Each scene shows the same named points in several views. A view is turned or mirrored, and shifted as a whole, has a little noise and may leave points out.

Scene 1
View 1
z_409: [ -7  -1   5  12  -3   7  10  12  12 -17]
z_538: [ -3   4  14  10  -2   9  19  10  22 -15]
z_519: [ 10   8  11   9  -2   4  16   3  10 -12]
z_188: [ -7  -1   5  13  -3   9  14  12  15 -18]
z_868: [-20   0  12   9  -3  11   8  22  25 -18]
z_862: [  1   3   6  10  -3   5  11   9   9 -15]
z_281: [  3  -2   2  17  -2   8  22   4  10 -20]
z_793: [  8   9  10   7  -3   1  11   5   7 -11]
z_473: [-2 11 19  2 -3  2  7 13 17 -8]
z_804: [ -7  -2   3  14  -3   9  13  12  14 -19]
z_840: [-7  9 13  2 -5  1 -4 18 11 -8]
z_972: [ -8 -17 -12  29  -2  18  31   6  12 -34]
z_901: [ -3   5  12   8  -2   7  14  11  18 -13]
View 2
z_519: [ -1 -17   1  -5   6  -6   1   4   6 -15]
z_473: [ -6  -6  -2 -10  -3  -8   0   4  13 -17]
z_188: [ -9 -22  -4  -3   2 -15  -7  -2   0 -12]
z_972: [-11 -49  -6   7  14 -24 -18  -4 -17  -8]
z_862: [ -3 -19   1  -3   5  -9   0   2   2 -13]
z_409: [ -8 -20  -2  -1   0 -14  -5  -2  -2 -11]
z_901: [ -6 -16  -3  -8   2 -12  -6   3   8 -16]
z_804: [ -8 -22  -4  -1   1 -15  -8  -1  -3 -11]
z_538: [ -8 -20  -6  -8   5 -14 -10   4  10 -18]
z_793: [  2 -17   2  -5   7  -3   5   4   7 -16]
z_840: [ -6  -1   0  -6 -11  -7   3  -1   5 -12]
z_281: [ -2 -27   0  -1   8 -10  -1   1  -1 -13]
z_868: [-15  -7  -8  -7 -11 -17 -11  -2   5 -13]
View 3
z_473: [-13   8  -7  -1   0 -15  11 -16   8  -7]
z_188: [-19  -2 -11 -11  -9  -2   0 -15   5 -14]
z_862: [-14  -3 -11  -7  -5  -6   0 -18  13 -16]
z_840: [ -7   9   7 -10   2 -10  14  -9   5 -15]
z_538: [-24   1 -17  -5  -7  -9   2 -18   5  -7]
z_793: [-10  -1 -12  -1  -2 -10   1 -21  19 -15]
z_972: [-29 -17 -24 -24 -22  16 -17 -15   2 -21]
z_281: [-17  -9 -19  -9 -10   1  -8 -20  14 -17]
z_901: [-19   1 -12  -6  -5  -8   4 -17   6  -8]
z_868: [-24   6  -4 -15  -8  -4   9  -8  -8  -7]
z_409: [-17  -2  -9 -13  -7  -3   2 -14   6 -15]
z_804: [-19  -3 -10 -13  -9  -1  -1 -14   6 -15]
View 4
z_804: [ -4   7   6 -18   3  -2  12  -3 -15   1]
z_901: [-11   4  -3 -12   6  -8  10  -1 -13   1]
z_409: [ -4   8   4 -14   2  -3  12  -2 -15  -1]
z_972: [  4   8  18 -50   2   5  13  -9 -17   7]
z_281: [ -1   8  -1 -28   0  -4  11 -12  -9   2]
z_473: [-12   4 -14   1   5 -12   9  -3  -8  -2]
z_538: [-13   1  -3 -18   8  -9   9   1 -13   5]
z_862: [ -3   8  -3 -12   1  -6  12  -7 -10  -1]
z_519: [ -5   7  -9 -11   2  -8  11  -9  -8  -1]
z_868: [-13   3  13  -9   8  -4  12  11 -23   3]
z_840: [ -9   8  -1   9   2  -6  13   2 -15  -5]

Which points are out of place in each view (at most two, in the order of its rows)? Write - if all are in place.
view 1: z_519
view 2: z_281, z_868
view 3: z_840
view 4: z_473
